Each scene shows the same named points in several views. A view is turned or mirrored, and shifted as a whole, has a little noise and may leave points out.
In the rows, 128 means zero.

Scene 1
View 1
k124: [101 126 142 103 143  71 150 185 117 175 140 149  61 150 173  79 117 128
 127 125 136  85 194 125 136 148 106 155]
k302: [163 188  79 114  90  62 155 162 115 179 120 197 128  89 159  98  94 152
  54 114 134 121 176 119 134 168 144 130]
k995: [157 119 122 120 133  67 116 143 146 184 127 113 132 124 162 100 109 137
  97  86 140 114 103 131 129 145 130 157]
k445: [155 102 135 120 144  70 108 140 153 185 126  96 134 133 161  98 115 133
 112  81 149 117  82 139 125 134 132 163]
k145: [165 142 100 115 115  67 127 154 134 183 122 152 134 100 162  93 106 141
  80  93 133 117 130 127 131 158 140 146]
k418: [196 178  83 121  99  60 148 125 140 188 111 143 162 104 151 128  86 151
  42  94 160 158  97 127 125 140 156 137]
k806: [155 154 116 114 124  62 149 140 138 180 120 124 118 135 161 117 100 138
  75 107 161 138 123 127 125 135 137 148]
k976: [124  96 146 110 147  74 114 169 137 175 135 124  95 140 169  83 120 127
 132  99 131  84 138 131 129 147 120 158]
k353: [174 106 113 124 125  71  92 139 157 188 125 119 162  98 157  97 108 137
  93  68 135 115  72 139 129 155 141 156]
k901: [118 112 147 106 151  74 136 167 131 179 133 121  84 156 167  87 119 128
 124 112 140  99 152 129 130 135 115 161]
k185: [154  70 137 121 146  76  84 153 157 187 135 105 141 118 163  79 121 129
 126  69 125  91  82 139 128 157 128 164]
k805: [165 144 125 117 135  64 137 124 152 183 112 101 132 142 156 123 100 136
  76  96 170 147  87 132 126 123 144 152]
k793: [170 187  67 114  83  64 154 160 115 180 121 202 142  78 154 101  94 153
  45 112 137 126 172 116 133 169 147 126]
k454: [155 121 149 113 159  65 131 122 155 184 116  67 119 161 156 126 105 132
  93  95 174 149  65 135 121 107 135 163]
k960: [176 145 123 119 135  62 136 117 157 186 110  95 142 141 151 130  99 139
  66  94 172 161  68 132 122 119 151 154]
View 2
k805: [110 157 133 101 101 135 120 104 104 128 142 112 139  94 185 107 105 150
 120 128 101 151  89 151  93 154 122 149]
k445: [ 94 153 109 120  92 114 129  96 142 122 129 126 156  94 157  99 125 140
 140 129  74 171  91 140  93 159 103 153]
k901: [ 92 161  48 146  66  81 130 138 154 102 129 151  90  97 139 109 104 139
 160 131 119 158  88 161  38 138 147 151]
k302: [172 157 108 117  60 137 170 176  96 126  94 128 130 131 140 116 116 193
 110 109 113  93  81 120  64 116 181 106]
k960: [107 153 135  98 102 138 126 102 113 130 139 110 151  97 180 106 114 153
 119 131  92 152  90 144  94 155 114 149]
k145: [138 152 108 117  75 131 152 140 120 126 106 124 153 120 141 103 124 172
 122 117  89 130  84 122  81 138 138 125]
k976: [ 93 160  60 140  66  86 141 125 164 103 114 149 131 106 125  98 125 142
 155 126  88 165  87 140  62 147 123 149]
k185: [ 87 156  94 131  79 103 138  98 166 113 114 133 175 105 128  89 145 143
 147 124  55 179  89 119  97 161  84 157]
k806: [121 154 114 111  88 127 132 128 110 127 132 121 122 104 169 113 107 159
 123 130 110 136  86 147  76 138 143 142]
k995: [106 156 107 118  86 120 137 112 134 122 122 127 153 107 155 100 125 153
 130 124  85 157  91 136  89 149 119 143]
k793: [183 155 112 110  62 145 175 176  92 134  92 121 139 135 140 117 116 199
 106 109 113  94  78 110  72 114 179 102]
k418: [154 154 156  89  91 160 148 128  79 143 126 100 156 114 181 113 109 182
  97 118 101 113  90 132 101 138 142 123]
View 3
k124: [150 126  85 162 100 127  96 167  79 105 155 185 136 114 139  96 151 105
  71 143 127 146  83 164 166 118  71 109]
k454: [154 119 153 107 138 119 126 136 112 104 202 131 142 133 139 151 151 100
 128 221  84 214 169 116 152 113 116 124]
k960: [154 109 144 106 121 118 125  96 123 125 184 137 145 140 139 148 151 114
 143 195 105 199 175 123 134 113 111 106]
k995: [156 112 130 122 134 123 111 103 108 106 169 149 150 132 144 136 156 118
 145 167 111 179 160 150 137 111 100 109]
k145: [147 103 113 122 103 125 110  75 112 132 158 162 148 140 139 123 152 131
 141 140 137 156 150 154 127 115  94  88]
k901: [151 122 105 145 120 128 102 160  86  95 170 170 139 119 141 114 153 101
  94 165 112 164 111 157 163 113  87 117]
k302: [145 106  99 132  53 120 119  57 125 174 142 181 141 154 129 106 146 141
 119 122 163 140 132 145 125 123  86  64]
k353: [155 100 134 105 155 123 113  75 107 100 165 133 160 131 152 147 158 131
 183 157 114 174 180 160 125 109 107 106]
k806: [151 110 132 117  85 120 125  85 127 146 173 158 138 149 128 134 146 124
 124 176 126 185 157 119 134 120 104  87]
k976: [151 118 102 142 142 127  95 143  80  87 160 161 151 111 148 118 155 109
 118 150 115 157 122 174 154 112  88 118]
k445: [157 108 132 115 151 126 109 115  97  91 177 136 151 123 148 143 159 111
 150 176 100 188 164 144 140 108 107 119]
k805: [154 114 146 108 115 117 126 104 123 123 188 143 139 143 138 145 152 115
 130 201 105 205 169 116 139 113 108 107]
k418: [151  99 141  97  78 116 137  46 142 166 172 149 143 160 126 139 148 132
 143 173 133 187 183 112 117 122 110  78]
View 4
k454: [162 137 157  99 123 117 142  91  90 138 141 183 121 167  64 147 124 209
 143 181 148  94  86 182 105 137  94 116]
k185: [176 125 156 110 129 158 155  97  81 183 117 102 132 154  58 168 111 172
 132 162 121 125 117 114 125 135  93  83]
k124: [140  92  61  98 128 179 129 113 156 131 172 162 152 168 114 128  94 158
 188 151 113 155 142  91 119 136  59 113]
k302: [182  91  48  91 196  88 201 162 156 129 141 127 109 138 137 127 132 150
 171 178 156 150 121 119  94  90  46  67]
k901: [146 109  98 100 121 164 132  99 130 140 157 161 146 170  92 134  99 174
 168 157 121 135 124 117 116 136  72 115]
k806: [167 115 101  93 151 100 162 125 126 128 145 168 117 157  99 134 129 187
 158 178 154 119 102 154  99 114  69  94]
k960: [173 126 135  96 148  97 168 112 100 143 129 161 112 156  78 148 127 198
 145 182 156 105  94 171 102 116  81  91]
k145: [179 104  97  96 167 112 185 129 121 149 126 122 115 144 100 144 129 162
 151 174 149 138 115 127 107 105  67  70]
k995: [176 111 125 102 149 132 169 117 106 160 125 120 124 148  83 152 119 168
 141 171 140 132 113 124 113 118  78  77]
k805: [171 127 130  95 147  96 163 115 104 137 136 169 113 157  80 143 129 201
 147 182 160 105  90 176 101 117  83  96]
k793: [183  88  51  90 202  79 210 166 154 133 133 125 107 132 139 129 139 148
 168 179 165 149 117 126  95  84  45  58]
k445: [168 128 145 104 131 136 155 101  92 159 128 138 126 156  66 156 117 187
 137 171 134 115 104 145 116 127  89  95]
k418: [188 115 110  91 183  54 202 144 118 137 125 150  96 138 103 140 146 184
 143 193 178 113  89 175  92  99  68  69]
k976: [156 110 109 104 125 172 138 104 121 156 145 133 144 166  87 146  99 165
 161 158 113 140 131 105 120 134  73 102]
k353: [187 121 150 107 152 119 182 113  85 172 105 107 112 141  68 168 126 174
 127 175 142 122 104 136 114 114  85  69]
View 5
k454: [155 139 106 132  83 146  51 117 121 146  99 103 126 124 143 146 103 125
 125 143 164  91 137 176  93 128 118 167]
k445: [143 141 114 142  88 174  83 122 132 135 129  95 136 132 147 124 111 123
  99 138 169  62 121 153  91 114 145 150]
k185: [137 139 115 145  84 203  97 113 136 115 154  82 144 135 153 111 114 114
  76 140 165  31 112 138  93 113 168 149]
k995: [135 139 122 141  98 166  95 127 131 133 136 100 146 140 131 120 114 133
 107 136 172  75 105 138  95 111 140 142]
k353: [138 128 118 171 112 185  95 159 133 134 138  96 163 122 154 120 123 120
 103 131 170  57 105 135  88 104 160 144]
k124: [108 163 135  83  77 141 132  44 131 110 179 101 118 202  72 101 108 149
  84 155 177  95  91 117 116 117 129 118]
k145: [126 129 134 161 128 162 121 168 135 138 148 109 171 142 124 116 133 141
 115 124 179  88  85 111  94  99 152 122]
k418: [136 118 133 166 140 129  95 195 134 165 114 127 176 133 121 137 130 147
 144 123 182 134  92 129  92 105 130 126]
k793: [111 128 152 154 146 123 153 176 139 149 161 128 190 172  85 110 140 167
 131 126 189 145  56  86 105  90 139  94]
k976: [121 157 122 114  79 170 111  75 133 111 165  91 127 164 111 102 108 130
  79 148 168  59 103 128 104 112 145 136]
k901: [123 155 123  97  75 153 106  64 127 118 156  96 121 174  99 109 105 134
  90 151 170  82 104 136 105 118 132 133]
k960: [143 129 117 147 107 145  74 149 130 148 112 111 146 129 138 135 114 133
 125 134 171  97 115 153  95 117 130 148]
k302: [107 131 153 142 140 125 151 161 140 142 160 128 176 179  79 109 138 165
 127 127 192 142  59  86 109  96 137 100]
k805: [144 133 115 138 105 139  70 139 126 151 109 109 139 131 130 138 109 136
 132 136 173 107 116 155  95 117 123 149]
View 6
k145: [101  93 118 107 133  72 125 164 143  98 122 122 123 107 143 128 157 128
 138 146 123 111 155  86 194 110 162 112]
k353: [ 97  93 114  84 134  85 169 178 142 102 141 105  90 121 140 110 149 164
 159 138 125 120 151  93 174 154 188 110]
k805: [124 130 107 130 118  87 134 144 153 104 150 127 128 142 100 134 163 136
 138 137 105 119 135 108 174 110 180 103]
k185: [128  91 113  87 143 101 175 179 107 103 142  89  96  97 125 118 123 155
 198 144 116 121 161  76 148 167 177 110]
k806: [121 129 109 133 121  87 123 144 149 105 144 128 132 134 108 136 161 128
 133 138 106 113 136 103 184 103 174 105]
k995: [120 108 111 110 132  87 152 163 132  99 144 110 113 118 116 127 145 144
 162 143 111 116 150  92 165 134 176 106]
k454: [148 146  95 133 119 111 168 143 140 113 171 109 111 154  75 129 155 158
 167 129  90 129 132 113 140 142 198  98]
k901: [157 119 106 140 137 101 124 143  96  97 140 108 144  88  94 145 124 102
 185 147  91 110 159  77 155 117 159 115]
k793: [ 75  85 126 109 120  49  88 158 171  92 109 150 143 104 163 132 172 108
  95 148 138 100 151  90 229  70 142 114]
k418: [ 82 115 114 106 105  67 126 156 191 105 146 138 111 154 133 122 188 148
 101 138 128 117 132 114 203 101 183 104]
k976: [148 104 111 122 144 101 135 155  92  95 132 102 133  81 113 136 118 116
 190 146 101 111 163  70 154 132 158 116]
k302: [ 82  80 129 110 126  53  86 165 152  87 104 142 142  86 168 134 156 103
 112 150 134  96 162  76 224  76 139 119]
k124: [159 111 112 151 145  93  95 134  81  90 118 114 171  61  98 154 111  72
 180 154  92 102 167  69 167  96 137 119]
k960: [119 126 102 117 120  91 151 154 156 107 156 117 110 150 108 124 165 158
 143 136 109 123 135 111 168 131 192 100]

In a view up to two points have been moved. Name them for each view, in the order of its rows, or write -.
view 1 -> k960
view 2 -> k901
view 3 -> k806
view 4 -> k995
view 5 -> k145
view 6 -> k805, k302
